Each row is a point on a landscape with many valleys, with its height.
From any point a ball takes the steepest step (drop divided by distance) to one of its 3 nearest points. It stops when none of these is lower. Distance is the straight distance between rows; heights are no part of it.
z_729 h=22.0: [145 177 108 102 203 106 124 149 128 191]
z_336 h=19.4: [141 112 133 151  73 163 119  96 142  99]
z_529 h=44.0: [ 94 132 135 158 129 108 128 162 126 115]
z_972 h=12.7: [110 144 131 147 146 113 124 161 134 147]
z_222 h=27.9: [106  71 121 111 108 138 123 107  87 104]
z_651 h=23.4: [176 103 118 118 102 184 111  95 146 148]
z_773 h=19.6: [146 116 126 140 116 153 100 108 147 149]
z_164 h=56.5: [ 70  87 130 114 134 102 137 128  91 104]
z_71 h=62.8: [ 75 120 138 115 153  83 145 159 113 103]
z_429 h=18.9: [142  74 128 128  84 171 157  85  49  83]
z_218 h=56.1: [ 92 122 129 100 170  92 141 153 130 126]
z_985 h=52.1: [ 83 118 136 158 121 107 129 155 107 100]
z_564 h=66.4: [ 92 103 146  90 180  56 160 144 109  92]
z_292 h=8.1: [171 111 121 128  70 181 138  92 138  95]
z_428 h=11.5: [142  90 114 122 114 156 103 110 131 145]
z_46 h=61.5: [ 67  93 136  99 165  80 154 134 101  99]
z_7 h=30.5: [113  88 119 134  94 146 120 109 109 101]
z_398 h=12.5: [181  97 119 124  90 181 130  94 139 113]
z_640 h=52.6: [112 120 126  88 184 111 123 142 144 169]
z_367 h=51.4: [ 83  97 122 128 127 111 129 137 109 106]
z_404 h=13.7: [ 99  82 133 141  84 134 129 104  68  85]
z_115 h=41.1: [133 185 127 116 162  91 129 179 124 153]
z_302 h=8.7: [156 138 137 154  69 165 128  90 163 107]
z_740 h=11.6: [165  95 122 126  81 176 127  99 126 102]
z_169 h=41.5: [115 126 134 170 105 127 117 129 143 117]
z_455 h=33.2: [133 133 120 113 173 141 102 123 151 191]
z_934 h=59.1: [117 157 139 103 163  75 150 184 125 133]
z_689 h=50.3: [ 77  95 137 158  99 110 130 128  89  90]
z_989 h=29.7: [127 115 137 161  47 157 152  86 106  64]
z_547 h=34.0: [193 133 125 128  89 188 123  77 168 139]
z_420 h=23.9: [157 159 137 158  96 163 110  87 177 141]
z_202 h=44.1: [107 111 122 121 144 129 110 135 135 150]
z_19 h=22.7: [151 196 119 111 182  86 128 168 128 178]
z_312 h=44.6: [130 170 133  99 178  87 134 175 130 159]
z_757 h=65.8: [143 183 147  96 156  61 151 188 124 138]
z_843 h=13.8: [129  91 131 143  70 156 130  96  95  81]
z_390 h=65.6: [100 151 147 109 154  74 151 180 111 109]
z_595 h=18.6: [143 149 142 171  88 150 112 101 168 129]
z_34 h=23.7: [136  95 138 145  63 157 155  88  74  72]
z_631 h=34.1: [132 142 132 162 122 134 106 132 148 150]
z_927 h=31.2: [147 176 116  81 219  93 127 141 130 190]
z_660 h=38.5: [100 123 124 127 145 113 122 154 138 141]
z_686 h=69.8: [109 134 150  88 173  51 171 165 115  94]
z_975 h=69.0: [116 154 135 133 149  91 143 184 128 132]
z_637 h=63.6: [110 123 141  84 190  73 153 156 132 121]
z_732 h=33.4: [118  99 127 143 103 145 106 117 131 116]
z_248 h=42.4: [ 87 111 140 176  88 128 131 119 100  79]
z_214 h=30.9: [103  96 138 155  73 135 123  99  95  79]
z_97 h=67.0: [ 78 134 142 138 138  74 156 175 105  96]
z_194 h=30.3: [135 164 136 178 123 142 110 122 159 153]
z_170 h=12.1: [102 113 131 151 107 127 118 137 129 114]
z_345 h=49.1: [104 115 123  95 180 110 125 142 141 149]
z_70 h=13.9: [163  84 121 125  78 180 152  89  92  76]
z_994 h=30.2: [168 118 112 128 128 172  88  91 146 171]
z_318 h=44.3: [ 93  95 118 113 144 116 120 136 127 129]
z_964 h=19.0: [140 181 110 139 179 120 112 144 139 181]
z_233 h=37.6: [186 139 122 128  71 195 142  77 169 121]
z_290 h=29.5: [135 163 122 147 160 122 115 155 143 171]
z_154 h=20.6: [124  83 123 119 108 145 112 113 112 120]
z_440 h=48.6: [125 142 124  84 204  97 135 151 141 169]
z_893 h=25.7: [134 134 127 151 131 146 101 115 152 160]
z_596 h=66.1: [125 155 145  84 179  66 156 172 132 129]
z_205 h=11.2: [168  90 119 120  78 179 140  96 115  88]
z_75 h=64.3: [109 160 140 118 149  70 150 187 115 118]
z_914 h=28.3: [177 150 127 141 100 180 109  74 168 151]
z_731 h=17.6: [154 207 111 151 172 114 118 155 126 172]
z_956 h=10.0: [148 203 106 129 189 106 120 159 123 178]
z_371 h=38.9: [103 104 117 128 125 128 114 132 120 131]
z_782 h=31.5: [127 119 122 150 125 136 104 139 144 145]
z_469 h=3.6: [160 135 131 146  52 175 143  84 156  92]
z_648 h=27.4: [141 153 113 119 189 130 106 128 139 193]
z_778 h=39.1: [180 173 125 126  69 200 141  66 176 134]
z_514 h=37.9: [203 120 115 116  99 195 120  77 164 145]
z_279 h=40.7: [117 138 123 119 167 117 117 152 138 158]

For each start below, name the point where the ball stops.
z_631: z_428
z_514: z_292
z_46: z_170
z_345: z_972
z_194: z_469
z_115: z_956
z_429: z_292
z_367: z_170
z_782: z_428
z_97: z_972

Call two points neighbours if one is among the 3 nearest of the other. Go from one point of each pair to the other, from neighbour to neighbour, staying as low as possible. Name the highest point that can't be avoided.
z_843 / z_469: z_429
z_843 / z_956: z_529
z_404 / z_428: z_222
z_170 / z_292: z_732
z_956 / z_972: z_290

Two balls start at each pair of points below. Name the first point that both come to, or write none.
z_640 / z_637: z_279
z_914 / z_336: z_302
z_686 / z_202: z_972
z_648 / z_312: z_956
